A landscape with many valleys, sampled at points; each row gives a point and its height.
A ball rolls from a point to the lowest of its 2 nearest points, and stops where none of them is lower. Distance is the straight distance between rows; heights are no part of it.
<992> height 26.6: [-30 -51 -41 -15 -47 -31 -56   4 -20   5  14  22  24  -2 -11  13  28  19
  22 -37  -9  -6 -13  18  51  -3  50  12   6  31 -49  -8   5 -37 -25 -16
   3 -30  -1  47 -26 -12 -30  -2 -15 -38  45  49 -29  15]
<420> height 51.8: [-11 -16   1 -49  17  22  48  29  11   5 -24 -26   8  26   0 -12  19  26
 -15  57  12 -17   3  18  -1 -27  42  -3 -13   0  12  33   1  -6 -12  29
  -4  51  -9 -19  18  12 -22   8  -8 -26 -26  18 -18 -27]
<926> height 36.5: [-40 -23 -30 -59  -2   1  -3   2 -13 -36 -47   1  -8 -11 -12   2  60  30
   0  10  23 -27   5  32  -3 -59  58 -50  -9   5 -15  30  38 -18  26  23
 -62 -11   3  29 -34 -20 -21  47 -35 -21  19  64 -48  16]
<842> height 34.1: [-15 -53 -49 -14 -36 -14 -40  19 -25 -46   0   5   7   2   4  -9  30  14
  24  20  20  29  -1  22  71   8  77  -6  17   6 -53 -34  13 -53 -45  21
 -16   7   7  50 -25  -1 -22 -34 -10   6  39  47 -40   0]
<996> height 47.2: [-53 -27  34 -24 -11   0 -37 -14 -21  10  22  13  18 -25 -29   6  16  13
 -21   6  56 -37 -45  -3  -3 -16  -1 -10 -57 -13   9  77  17  -8  -2  59
 -10 -46 -41 -26  21 -30  33   4 -46  -5 -14  50 -44  -6]
<664> height 60.9: [ 34  35 -36   9  20  34 -19 -29 -12 -46  -3 -29 -12 -33  42 -20  24 -20
  49 -40   9  14  41  52  -6  12   1  -3 -33 -16 -24  -7 -45  31  17  31
 -14 -19  53  -9 -18  50 -27 -40  12  77  -2  10  -1  21]
<697> height 37.5: [ 12 -12   1 -38  21  11  10  33 -19  -7  37  -3  -3 -16  14   1   8 -16
 -12  54  31  29 -55   0  26  14  14  14   3  -6  20  45   9 -27 -27  39
 -24   3  -5 -29  46  -1  53 -28  -1  11  -9  10 -29 -29]
<426> height 56.0: [  22  -79  -40   -2  -35  -21    4   14   -9  -24  -40    7   16  -27
  -12  -30    5   10  -23   10   16   27   -1  -55   12  -17    2  -41
  -17  -60    2  -55   78  -72    2 -100   -9  -52   16   10  -28  -28
   42   13  -25   22   34   -6   11  -11]
<161> height 8.4: [ 83  43   4 -26  37  20  67  17   9 -14 -24 -25 -46  27  -1  11 -17 -10
 -21  20 -13  48  39   9 -26  34   7 -12  34  10  51 -50  -4  -6  13 -13
  -2  64 -11 -10  -3  -7 -14  10  55  -6  -6 -21  24  -9]
<173> height 50.0: [  7 -83 -57   9 -22 -34   0 -10  27 -24 -27  11  38 -18  -6 -54  18  39
 -16   8 -11   2  12 -31  35 -21   6  -3   3 -34  -1 -47  64 -46  12 -65
   2 -18  31  43 -29  11   6   4   8  35  15 -13  31  12]
<739> height 43.3: [ 70  68 -33 -27  49  48  44   7 -25 -41  -6 -40 -40 -13  17  -1   5 -47
   5  23  27  81  17  36   5  37  17  -7  28 -18  35 -35 -22  -1  -2  14
 -32   5  26 -24 -19   3  17 -26  37  43  11  -6 -24 -16]
<931> height 69.2: [ 32   8  14 -38  24  11  80  37   3 -48  12 -25  11  52  41  12 -39 -30
   9  69  -3  41  15   3 -15  22  27 -39  36  -9   2 -65 -22 -26   1 -37
  37  66  22  19  -9  37 -10   3  24   0   7  -7 -13  20]
<614> height 75.3: [-37 -36  -7   4  -9 -34 -21   7  -9  10  37  60  35 -12   1  26 -17 -32
  11  -9 -31   5 -54 -28  24  10 -13  -4  42  27 -14 -13   8 -45  -1 -59
  22 -41 -14  58 -10 -20  32  31   9 -25  38   4  -4  29]
<585> height 57.3: [ 30   8 -30   6  47  -3  37 -34  17 -42 -39 -15 -37 -28  16 -52  -5 -23
   9  -8  -7  24  38 -15 -51  17 -40 -35  10 -67  12 -53  36  -6  49 -28
 -48  -9  37  35 -32  25  34  24  24  69  -6 -40  56  33]
<261> height 44.6: [ 61   5 -42   2  18 -11 -48  -7   1   5  38  11 -20 -28  36 -23 -11 -40
   6 -40  10  64 -47  25  23  45 -22  50  37  -8  -2  13 -29  14  15  39
 -15 -18  48   7  20  30  18 -78  36  31  20 -37  16  17]
<41> height 66.2: [-45  42  11  36  37  -8  -3 -19  26  38  -6   4   8   1 -17   5  17  24
   2 -51 -17 -77   3  -3 -38 -52 -45  15  -2  48 -10  38 -29  57  46  27
  -9 -18 -17   6  14  17 -44   7   1 -33 -16 -18  11  -2]
<867> height 58.6: [ -5   0  23 -36  -6   3  21  45 -19 -13  22   8   3  44   9  38  -4 -30
  29  52 -19  24 -26  28  10  17  58 -16  53  34  -8 -19 -29 -42 -28   9
  29  38 -11  24  -1  -4   0  -9  15 -54  21  29 -44  -6]
<74> height 40.6: [-59  -9  12 -37  17  17 -15   0 -17 -17  -8  -3  15 -13   3  11  43  -9
  46  -7  -4 -53 -16  35 -17 -48  36 -44 -33  20 -37  41 -25  -9  24  33
 -21 -46  -2  15  -7 -13 -17  15 -41 -26  18  75 -63  19]
<727> height 31.8: [-18   2  24  44   8 -28 -67 -28   6  23  26  27  -8 -28 -14 -12  -7  14
 -34 -27  38 -16 -62 -18   9  -6 -57  32 -16   3  26  89   6  27  18  57
 -31 -33 -26 -16  33 -12  51 -25   5  22 -27 -32  16  -7]
<675> height 64.0: [ -7  41  -4  44  42   8  12 -35  36  11 -50   6 -31 -39 -14   4   3  13
  -9 -53 -28 -45  22  -3 -52 -28 -66   7  -1  -7  18  -4 -17  36  46 -15
 -33 -17 -15  11   1  -4 -25  32  11  26 -32 -44  37  11]
<5> height 38.9: [-33 -23  -8   5 -12  25  29   3  10  28 -24 -40  29  12 -13  -4 -12  36
 -15   5   5 -53  28 -14 -18 -36 -10  21 -65 -30   5  13  -2  20  -8 -20
  39   0 -11 -44  25 -10 -30  11 -50  -2 -32  -9  11 -27]
<885> height 64.3: [ 32  45 -19   9  29  43  15  -3 -11 -23 -26  -9 -26 -43  13   3  42 -18
  44 -55 -45  -6  29  54 -24 -11   3  -4 -19  16  -9  19 -58  24  23   1
 -30 -33  27  -6  10   1 -24 -11  20  35  14  10 -13  12]
<390> height 71.7: [ 19  26  -1 -16  31  35  50  16  -5 -29 -14 -34  11  13  43   3  -8 -18
  42  32 -16   1  34  35 -14   5  26 -14   0 -13 -13 -21 -42   7   8 -18
  39  39  39 -11   4  42 -39 -11   7  23 -10  -3 -15  12]
<964> height 32.7: [-19   8   9  75 -33 -17 -46 -21  10  31  33 -15  14  21   3 -14 -28  14
  17 -60  -1 -34  13 -19 -15   4 -62  48 -47  -6 -35  16 -48  64   0 -10
  43  -9  -9 -23  22  36 -32 -35  -6  -1 -23 -34  48  -7]
<1019> height 42.8: [ -3 -10 -12 -18  44   3   6  -3   1 -10   0   6 -14 -40   9 -13  26  -9
 -13  14   5  -4 -31   5   2 -12  -1  -6  -4  -2  20  44  14 -22  14  26
 -51 -22   1   0  13   1  38   9   8  40  -6  10 -15  11]
<335> height 45.6: [-57 -31  18   0 -38   2  -9   0  20  63 -21  -9  15  33 -35   3  -7  60
 -54  15  36 -44   8 -15   6 -46   0  21 -31  -5  10  14  54   7 -20  -1
  33   8 -23 -44   1 -31  -7  28 -64 -38 -30   3   1 -34]
<758> height 68.6: [ 48 -29 -21 -26   5  -4  27  27  17  39  39  25  15  -1   0  17 -24  -9
   4 -18 -41   9 -45 -10 -10   9 -16  36  46  51  11  16 -31   3  21 -40
  46  10   0  25  32  25 -30 -23  33 -20  22 -42  19  -5]
<684> height 56.4: [-20 -36 -21  -3 -52  22 -29  19 -34  35 -23 -43  -4   2 -44  18  -9  33
   2 -51  21 -13  33 -12   7 -12  37  18 -52 -19 -25 -14   5 -13 -31 -40
  30 -35 -29 -22  -8 -65 -50   0 -64 -42  28  40 -15 -43]
<306> height 70.5: [ 49  75  -3  16  17  22 -14 -25  -2  16  -8  -8 -32   0  15  19 -10 -38
  44 -62 -22  24  38  25 -38  42 -24  18  17  -3  10 -26 -59  51  19 -23
  36  -1  41 -22 -11  25 -42 -32  27  24  -9 -38  25  -4]
<698> height 67.5: [ 65  31 -19   5  50  -1   2   1  10  23 -16   3 -34 -34  16   7  13 -31
  23 -67 -34   6  -8  20 -33   6 -28  36  38  31   3  25 -55  33  33   7
 -18 -14  23  14  22  18 -48 -39  39   8  17 -43  21  16]
<959> height 74.5: [-43   6  37  -3  17 -28  -2  12  -1   7  37  38  19  16  28  38 -13 -48
  34   6 -46 -19 -43   1  -5  -7  -1 -20  39  35 -35  -7 -36 -26   7 -23
  42 -14   8  44  -4  23  12   7  11 -28  20   1 -21  43]
<523> height 56.8: [ 29  14 -37  21   3   4 -34 -36  12  -8   0 -14  -5  -6  23 -39  14  24
  16 -35   1  -6  20  24   5  11 -19  41 -26  -1 -23  23 -23  50  11  44
  -4  19  33 -11  11  52 -48 -52  15  45 -10 -24  36   7]
<660> height 72.8: [ 24  50  22   4  32   8  -4   1 -11   4  36  14 -14  -9  50  36 -31 -73
  41 -30 -18  31 -21  16 -22  31 -25  -8  38   3 -24 -14 -60  21  13 -36
  47  -4  45  -6   5  16   5 -17  19  12  23 -40  -4  22]
<846> height 41.0: [-43  24  71  22 -20   2   2  19  -2  32  49 -26  25  19  25   2 -27 -35
  22 -10 -24 -41 -16  10 -42  -4 -15   1 -24   9 -33  50 -51  55  -6  10
  42   0  -2 -41  41  16  17 -14 -33 -43 -29  -2  -8 -30]
<504> height 45.2: [  0  29  22  23  14  -9 -25 -22 -15 -49  28  15  -8   5  11  -3  -9 -13
   1  43  40  59  -4  21  31  43  30 -22  51  -5   6 -28  17 -14 -11  90
 -32   9  16  25 -32  21  63  -5  34  60  -2  16 -23  31]
<647> height 15.8: [-13   0  -4  13  12   7  10   3  -6  -5  23   9  14 -34  35   2 -40 -52
  28  -7  -7   1 -25 -44 -10  12 -58 -10 -32 -46 -18 -26 -20   0   4 -82
  37 -23   3  -2   5   1  22   6 -14  26   3 -39  23  26]
<421> height 24.8: [-15 -30 -17  39 -30  -8 -29 -17   7   3   9  -5  29 -18   4 -24 -30   0
  23 -34  -7 -23  11 -46  13  -7 -58  19 -71 -48 -11 -23 -14  13   1 -60
  38 -37  -7  -7   1  20 -20 -19 -18  38 -17 -26  46  20]
<422> height 65.7: [ 25  16  36  -3 -18   9  16  36 -12  59  59  24  10  13   8  35 -26 -38
  18 -27 -50   0 -34   1 -29  31  -6  21  40  59  -1  35 -52  28  -8 -29
  64   4   5 -17  40   1  -3 -28  13 -55  12 -24   4 -44]
<101> height 72.2: [ 22   0 -31 -22  12  35  70  29 -10   7 -28 -23  19   6   0  15   4   6
  42  -3 -62 -25  31  33 -35 -20  36   4  -1  26  -7   2 -44   5  26 -57
  44  13  20  15   9  18 -74   0  23  -8  19 -12 -13  10]
<773> height 76.7: [-33 -42  -8 -20  -7 -47 -14  11  22  54  23  42  31  14 -15  16 -14  -2
 -36   7   1 -18 -58 -31  19 -23 -33  36  41  31  32  12  46 -27  15 -57
  35 -29 -24  19  11 -18  19  33 -16 -57  11  -1  19  -1]
<808> height 50.5: [ 45  24 -42 -27  45  28  59  11 -32 -56  21 -19 -32 -28  16  -9 -11 -56
   0  55  28  85 -10   5  -2  29  13 -31  11 -47   4 -29  19 -35  -4 -17
 -57 -26  30   6 -13 -12  72   3  20  71  43   1 -26  24]
<252> height 27.3: [-24  21   0  13 -18  17   2  -9 -22 -86 -62 -26 -28   6 -20   1  14  -7
  25  38  15  28  60   3  -1  -1  46 -74 -22 -38  -8 -78   6 -16  -8   0
 -24  10 -31  15 -73 -26 -21  21 -21  12  14  32 -26  11]
<16> height 45.8: [-30  37  75  20  14  -6  35 -16  31 -21 -15   6 -17  34   2   0 -24  15
 -24  39  -8 -25  20   3 -43   5 -22 -52  12  -3  18 -13  10  20   9  25
   5  67 -20 -12 -16   1  28  52   0 -15 -64  -8   6   7]
<105> height 62.5: [ -3 -49 -28 -72   3  -5  22  38   6  27 -33  -5  -6  42 -24  17  10  35
 -52  38  28  -5 -12  -1  10 -33  38  13  28  12  49  -8  72 -48  11 -49
   9  14 -14  10  -2 -36 -21  50 -19 -68  18  32  -1 -22]
<845> height 29.4: [  7   2  -3   4  14  45  22   2  -7  16 -18 -26 -19 -30  -7  -2  -2   2
 -14  -2  23  -4  19  -9 -12  -5 -26   1 -79 -53  30  15  -7   9 -14 -10
   2 -14 -21 -73  30 -23  12 -10 -33  51 -34  -9  14 -40]
<515> height 62.4: [ -7  25  57  10 -49  -7   7  34  -9  41  34  13  12  47  -8  25 -19  -9
   8   7 -33  13   3  19   6  33  38  10  41  47  -8  -4 -24  21 -48   2
  51  42 -11 -13   9 -10  -3  -8   1 -78  -7   3 -19 -46]
<791> height 31.4: [-38 -53 -25  14 -12 -27  24   5  11 -11  -3 -15  70  15  26 -16 -30   3
  29  26 -34 -50  -6 -21   2 -19 -13  -3 -13 -20 -35 -17 -14  13  13 -57
  60   0  19  32  -1  54 -47   0 -19   4  -2 -15  -6  40]
<983> height 34.3: [ 14  47  -5  11  17  26  25 -15 -12 -69 -28 -22 -22  -1   9 -12  11 -16
  14  35  17  40  46  22  -2  23  13 -43  -3 -27  20 -50   1  -6   1  17
 -22  14   2  -1 -49   6  14  12  13  53 -11   9  -4   8]
<500> height 24.4: [  7 -44 -47 -28  38 -10  50  20  17 -16  20  -8  31 -17  48 -25 -23 -25
  12  31 -15  -7 -43 -30  -6 -11 -24  -2   5 -29 -17  -5  -7 -23  33 -63
  19   3  32  29  16  41  -1  -9   5  29  14 -33  18  33]
<674> height 50.4: [ 43  18 -31  22  -1 -13 -32 -21 -13  -4  16  15 -24 -43   5  -9   0 -19
  13 -31 -16  51  -3   7  24  32 -13  21  13  -7  12 -23   5  -5   0  -3
 -28 -25  17  14 -13  -3  37 -11  38  51  12 -19  24  21]
<138> height 73.8: [-23  35  66   5  50 -31 -12  -3  14 -11  37  20 -13   7  59  26 -25 -62
  27  13 -16  -3 -41  16 -36  -2 -28 -26  52   2 -21   9 -53  15  33  26
  12   6  31  23  13  44  30 -15  18   9   4 -25 -10  40]
<760> height 73.4: [ 10  40  42  21  23 -19 -26 -10 -21  36  29  46 -28 -19 -13  37  -9 -32
  -4 -26 -24  23 -52 -22   3  40 -16  19  50  39  35  39 -20   5 -14  13
 -27 -21 -21 -14  33 -38  59  19  39 -26   8 -17 -12  11]
<704> height 42.7: [-16 -57 -48  -7 -19 -36 -26  -3  18   2 -18  23  37 -27 -12 -17  30  29
 -27 -24  12 -16 -11 -13  29 -67 -10  21  -4  -1  13   9  67 -24  27 -64
 -15 -57  12  32  -5 -14  -6  15 -33 -15  27  17   8  19]
<234> height 26.0: [ 19  30  62  37  -9 -14 -37 -25  10  29  17  25 -41 -10  -2  -1 -26  -5
 -38  -1  22  15 -24 -11  -6  33 -35  15  24  -5  40  42  13  47  -8  60
 -29  25  -5 -40  19 -13  52 -10   9   9 -49 -48  22 -23]
<764> height 39.0: [-16  47  55  41 -55  28 -43 -11 -30   7  21 -20   0   9 -29  20 -11  -9
  24 -22  26  25  46   4   9  36   5   3 -67 -16 -10  -9 -27  22 -59  38
  28  -5 -38 -63  -3 -31   8 -29 -33  -8 -14  42  -4 -42]
<499> height 29.8: [ 45  51  25  12   0  24  51  23   0  19 -21   3 -28  36 -22  38 -24   2
   4  -6 -54  18  47  17 -35  28   7  -2  37  40  40 -37 -30  17   1 -39
  49  55 -21 -16 -16 -27 -33  18  51 -40  -5 -26  17 -18]
<560> height 71.4: [ 61  14   0 -27  20 -14   6   8   7  29  22  39 -26 -11  -8  25  -5 -11
 -14 -30 -45  29 -35 -12  10  26  -4  30  79  64  35   9 -10 -12   3   8
 -15   4 -12  24  12  -9  13  -2  69 -31  26 -27  11  13]
<398> height 37.6: [ 27 -15 -28  36   6 -36 -71 -12  18  25  38  16  -8 -13   8 -28   7   5
 -15 -53  12   7 -61 -12  34  13 -46  68   3  13   6  66 -12  29  10  45
 -20 -23   0  -4  39  19   4 -76  32   0   3 -34  37 -13]
<169> height 41.6: [-14  -3  42  31 -19 -33   5 -33  49  10 -12   6  -9  50 -25 -25 -19  58
 -55  28  -3 -24  25 -30  -6  -4 -28  -2  21  11  14 -29  56   4  -4  16
   0  84  -9   5 -24  11  11  51  19  -9 -47 -26  43  -3]
<156> height 44.2: [-52  14  63  -6  20  20  14   3  -9   9  16  -2  -1 -11   1  19  -6 -22
   5  16  11 -27 -28   5 -32  -5 -13 -30 -40 -11   4  54 -26  20  -5  32
   6 -14 -25 -42  32 -18  51  16 -37 -10 -36  21 -32 -14]
<670> height 55.3: [ 20  28  48 -65  39  -2  35  24   1 -13  16  14 -25  28  22  24  15 -20
   2  57  -7  22 -30  20  -7   5  43 -24  50  40  22  17 -21 -13  -6  75
 -38  36 -20   1  21   9  33   0  47 -32   1  30 -36  -2]
<656> height 66.6: [ 26 -39 -25 -54  32 -13  61  28  16 -26  -3  -3  16  32  15 -10 -12  -8
 -21  54 -13  17 -10 -17  -2   4  24 -36  35   2  14 -45  35 -73  21 -36
   0  37   5  53   1  10  11  29  37 -13  18   7  11  21]
<247> height 47.9: [ -4 -27 -39  -8   8   8  -5  -2   4  -9 -14   5  11 -54 -15  -4  47   8
 -13 -44   2 -23  -1  13   4 -57 -16  13 -37   0  10  52  16   0  26 -17
 -61 -78   6   0  18 -15   1  16 -25  19  12  27 -11   2]
<1023> height 41.2: [ 41   1 -48 -15  -2  39  13   2  -3  -8 -19 -35  -5   3  -6 -33  40  47
 -20  19  29  15  33  27  31  -5  35  41 -31   6  -2  27  13  11 -38  63
 -22  36  12 -40  19  20 -41 -52   5  33 -11   1   3 -46]
<463> height 60.8: [ 36   2 -57  15  31   2  36 -19  24 -13 -46  -6 -35 -58  -6 -27  17   6
 -11 -43 -30 -10  21 -15 -37 -28 -50   9 -11 -42  22 -16  14   8  55 -59
 -65 -35  23  26  -9   5  -7  20   9  58 -15 -46  49   7]
<695> height 60.1: [-13 -41   0  -7 -12  13   7  25 -31 -10 -13   5  10 -32  -2   5 -23 -33
  -1  27  23  14 -24 -66   1  -1 -11 -53 -37 -62  -8 -43  40 -58 -18 -85
   2 -39 -13 -12 -15 -53  34  36 -34   5  30   1 -13   6]
<824> height 61.6: [-13  -2 -13   5 -34  16 -43   0 -19  38 -24  -8  -1   0 -45  20  28  32
 -13 -33  13  -2  18  14  25  -4  37  27 -18  28 -10  15  13  -8 -42  25
  -3 -11 -29 -26   3 -58 -13   4 -25 -40  18  38 -17 -33]
<251> height 51.3: [ 29  21 -19   8  -1  24 -22 -22   9  24   2   4  -5   9  -6 -33  38  50
 -18 -38   1 -26  20  12  17   5   7  50 -12  42 -23  68  -9  55  -9  94
 -22  29  21 -40  31  23 -51 -57  20  -3   3  -8  22 -34]
<844> height 40.5: [ -2 -17 -28  12 -22 -10 -33 -12 -19 -67   5   3  11 -16  10 -34  18   4
  12  39  44  41  25  19  61  14  40 -20  -5 -28 -27 -36  35 -36 -33  51
 -32  -7  14  38 -37  17  26 -34   0  65  13  31 -18  22]
<798> height 24.5: [ 48  -4 -14  -1 -12  22   0  23  -5 -11  20 -18  -8   5  11 -23   2   8
 -17  39  48  53  -9  12  46  28  15  41   2 -15  27   2  13  -4 -49  32
  -1  28  18 -43  35  14  13 -66   2  27 -33 -18   4 -57]
<519> height 62.6: [-39 -20  26  -3  24  -3  17   1 -26 -40 -14  11   2 -25  -8   3 -10 -17
 -18  55  19  -4 -24 -48 -17   9   2 -80 -17 -48   9  -5  41 -49  13  -8
 -43 -36 -25  12  -9 -42  85  62 -30  26  14  19 -34  37]
<1066> height 49.0: [ -3  29  41 -10  54 -10  21 -34  32 -21 -22  21 -34   3   5  -7   7  18
 -26   9  -8 -39   1  15 -52 -13 -23 -33  36  19  14  23  -3  17  49  73
 -40  48  -5  17 -17  27   9  25  32  16 -29 -11  -1  33]
<1044> height 50.3: [-53 -45  22  13 -47 -21 -70 -20   6  22  12  19  25  -3 -19 -14   1  46
 -44  -2  51 -33 -22 -21  35 -24 -24  21 -64 -13 -13  32  49 -24 -17  26
   7 -28 -31 -22   1 -18  16 -12 -46  -8 -15  22  -6  -9]
<733> height 19.2: [-28  -1   4  26 -35 -19 -18  -8 -26 -44 -56   0 -23   6 -36  19   4   1
   7  -2 -12  12  45 -16   5   5  41 -73  10 -20  -9 -77  35 -41 -10 -31
 -36 -14 -29  48 -69 -65   6  69  -7 -22  25  37 -20  22]
<364> height 27.1: [-35   6  37  44 -38 -13 -47 -18 -19 -13  -9  21   4  -3  -7  12  -9 -22
  39 -14 -15   2  26 -18  25  25  -2 -39 -12 -17 -25 -71  -2 -21 -36 -15
  18 -23 -25  23 -51 -20  10  25 -16   7  10  25 -11  41]
<795> height 44.7: [-23 -23 -25 -16 -13  36 -13   1 -15  -8  -4 -29  33  -7  -7 -17  49  26
  23 -38  10 -55  20  31 -19 -36  27  12 -74  13 -59  60 -26  10   8  37
  -4 -31  -3 -17  18   6 -48 -13 -42  -6  30  68 -24  -7]
<227> height 17.7: [  6  -4  25  24  -9  -3 -18 -13  13  17  20  -5 -22 -11  16 -18 -36  -9
 -21   7  34  13 -19 -18   3  18 -45  23 -29 -46  19  14   6  19  -3  -4
   8  18   5 -43  22   7  39 -16 -17  36 -51 -48  40 -27]
<94> height 49.2: [ 12  51  35  18   3   6 -12   0 -26 -24  31   7 -14   3  13  38 -18 -40
  20  25  21  67 -14  21  25  48  15 -10  39   6  15 -22 -26  -9 -36  30
  -3   7   5 -15 -10 -18  54  -7  19   6   1   3 -32  -5]
<757> height 39.2: [-12 -46 -61  -5 -41 -19  21  -9   7  16 -25 -10  63  29 -22 -10  -6  55
  15  13 -37 -47  29   1  14  -8  10  31  -5   7 -28 -16  18  14   0 -55
  55  22  24  41 -11  41 -97  -1   6   4  16 -12  -1  28]
<233> height 50.2: [-33 -22 -37  -5 -31  17 -18  -3  -4  28 -24 -17  26 -17 -35   3  32  43
 -15 -66   9 -58  49  11 -11 -61   9  23 -62   2 -24  17  16  28  14 -17
  -3 -56   5 -10  -2 -33 -65  28 -68 -35  35  47  -6  -1]
<792> height 37.7: [-11  49  56  62  -8  -1 -46 -13  -1  22  28  -6   3  25  12   4  -5 -15
  27 -69 -25 -44  10  18 -38   8 -31  18 -16  36 -43  43 -66  69   9  39
  35  -7  10 -22  30  33  -6 -40   3 -34  -7  -5   8 -13]
<969> height 32.6: [-31 -13  17  36 -72  -6 -63 -10 -29   2  13  -7  18  21 -13   8  -6   0
  49 -33  -1  -9  40  -7  26  42  14  -5 -51 -10 -66 -58 -30  -5 -45 -19
  49 -16 -18   3 -44  -8 -48 -17 -35 -10  13  43 -19  17]
<1071> height 54.4: [ 25  -6 -33   1  22  13  29 -12 -14 -70  -1  -9 -15 -43  34 -43   7 -37
  24   8   0  52  29   0  -5   2   4 -56   8 -67 -15 -48  26 -11  23  -9
 -58 -47  58  44 -39  25  60   5  18  92  21  -6  11  51]
<556> height 52.1: [ 52  23  44 -49  63 -17  18  -6  28  -9   7  19 -49   7  13   1  -3 -13
 -34  28   6  23 -29   6 -29  22   2 -25  64  19  36  30  -2  15  30  99
 -68  34  -7  10   6  27  43  -3  56   1 -11 -15  -7  27]
<15> height 57.4: [-28 -48 -21 -59  -8 -17  13   5  24  -1 -39  -5  18  55 -15 -16  19  68
 -50  71  42 -24   2  -8  21 -39  43  10  15  11   7  -3  78 -39   2  17
 -17  55  -2  14  -8  10 -28  28 -18 -36  -3  29  -2 -16]
<52> height 78.1: [-43 -27  13 -46  21 -43  23  11  36  45  44  16  39  30  24  -1 -16 -13
  -8  37  -4 -41 -74 -36 -12 -51 -35  25  31  25  16  41 -11  15  32 -19
  15  -5 -12  17  32  42   3   7   0 -50 -21  -6  16  -9]
<450> height 35.1: [-34  -5  15  23 -47 -11  13 -11  12   6 -26 -13  18  45 -16  -8 -16  37
 -12  43  -5 -19  38 -15  14  10   9  -7 -11 -15 -13 -43  23   5 -38 -17
  38  63  -9  -7 -31  12 -25  27 -22  -9 -37  -8   9  -5]
<54> height 56.1: [ 27  17 -13  17 -19  15  -3   4 -19  27  -8  10 -13 -19 -26  23   6  -4
  -1 -22 -11  30   8  -1  21  25   2  22   0  11  29 -11   3 -18 -35 -30
  12  -9 -22 -18   4 -41  11   3  17   8  -2  -3  14 -27]
<76> height 64.4: [-33 -28  23  -4   5 -25  10   0   1 -32  -6   2  10  12  12 -15 -13  -2
 -13  61  16   8 -10 -25  19  14  11 -37  24 -25   5 -32  42 -62 -17  11
  -9  24  -9  28 -14  -5  57  30   2   6  -5  19  -2  22]
<294> height 68.0: [  8 -22 -32 -40  -2  29  50  44   5  39 -27  -2  15  18 -28  28  -3  15
 -14   1 -30 -13  11  14 -20 -18  23  21   8  26  29   4   2 -13   7 -58
  52   8 -16   1  10 -31 -46  40  -6 -52  15  -2   3 -20]
<437> height 29.6: [ 69   2   9 -43  44   6  67  14  49  19 -23 -25 -35  35  -9  -5  -7  29
 -55  16 -16  -6  13 -14 -25 -10   1   8  22  12  52  -4   7  13  33  12
 -18  67 -17 -14  28   9 -16  26  41 -19 -33 -32  36 -14]
<103> height 35.0: [-20 -45 -63  -1 -43 -43 -61  -7   8  34  16  43  34  -6 -34   4  39  37
 -17 -54  -3 -18 -15   7  45 -34   1  50   9  57  -7  16  42 -10   6 -39
  12 -53  -3  39  -9 -15 -38  -2 -15 -48  51  27  11   5]
<985> height 26.7: [-32  12   8  42 -58  -4 -37 -30  -6  13  12  -4  28  36 -10  -8   3  42
   7 -14  -5 -26  38   6  22  17   2  21 -40  17 -58 -15  -8  26 -41  27
  31  36   0 -14 -19  25 -37 -10 -20 -10  -9  15   3  -1]
<459> height 67.6: [-55   8   8  53  13 -45 -37 -35  46  31   5  21  17   3 -10 -16  -7  31
 -16 -18  18 -57 -27 -39 -10 -53 -77  13  12  25  -5  38  11  35  47  26
 -13   8 -23  35  -6  27 -16   1   2 -10 -37 -42  36  22]
<488> height 44.8: [ -8  52  44  20 -39  25  -8  10 -37 -13  30 -18   0   6  -7  40 -34 -57
  36  22  32  67   6  -8  13  52   1 -17 -23 -28   3 -43 -31   1 -57 -21
  34 -13 -26 -54   0 -41  33  -9 -31  -8  -5  10 -25 -40]
<988> height 32.8: [ -2  56  65  47 -33  17 -30 -16  -8  29  19  10 -17   8 -18  13  -2   7
 -14 -20   7   1  20   8   2  31  -4   1  -7  18   9  37 -12  58 -46  70
   0  20 -21 -61  10 -29  28 -15  -1 -28 -32   2   3 -47]
<457> height 29.3: [-13 -31 -26 -13 -30 -15 -24   7 -27 -28 -45  -9 -24 -21 -30  19  31  26
 -16  -4  23  10  19   5  23 -29  56 -25   9  -5   6  -9  52 -40  -6 -22
 -57 -31 -10  29 -36 -57   8  40 -32 -26  29  43 -38  -1]
<206> height 43.2: [ 49 -11  14 -42   1  23  64  27  39  42   1 -26   4  36  -2 -14  -3  46
 -37  35  -2 -18  14  -6  -5 -20  34  33  11  18  34  33   3  43  -9  41
  -1  67   4 -42  47  20 -36 -19  18 -26 -31 -27  14 -52]

Call two points neighbours if one is among the 2 nearest of the other. Go from one point of each pair to the other, from neighbour to neighbour, staying as low as possible. Name the highest point that can't be avoided.
<733> and <798> | <824>
<798> and <647> | <1044>
<985> and <733> | <969>
<992> and <227> | <94>
<798> and <992> | <247>

For each start below, name the point where the ball stops.
<515> | <985>
<101> | <161>
<463> | <733>
<824> | <227>
<390> | <992>
<959> | <798>
<684> | <733>
<996> | <647>

For each start below, name every point that the ball comes to, in order.
<560> | <758>, <422>, <515>, <867>, <670>, <556>, <1066>, <16>, <169>, <450>, <985>
<52> | <758>, <422>, <515>, <867>, <670>, <556>, <1066>, <16>, <169>, <450>, <985>
<773> | <614>, <959>, <138>, <660>, <306>, <698>, <885>, <664>, <523>, <251>, <1023>, <798>
<675> | <463>, <585>, <1071>, <808>, <739>, <983>, <252>, <733>
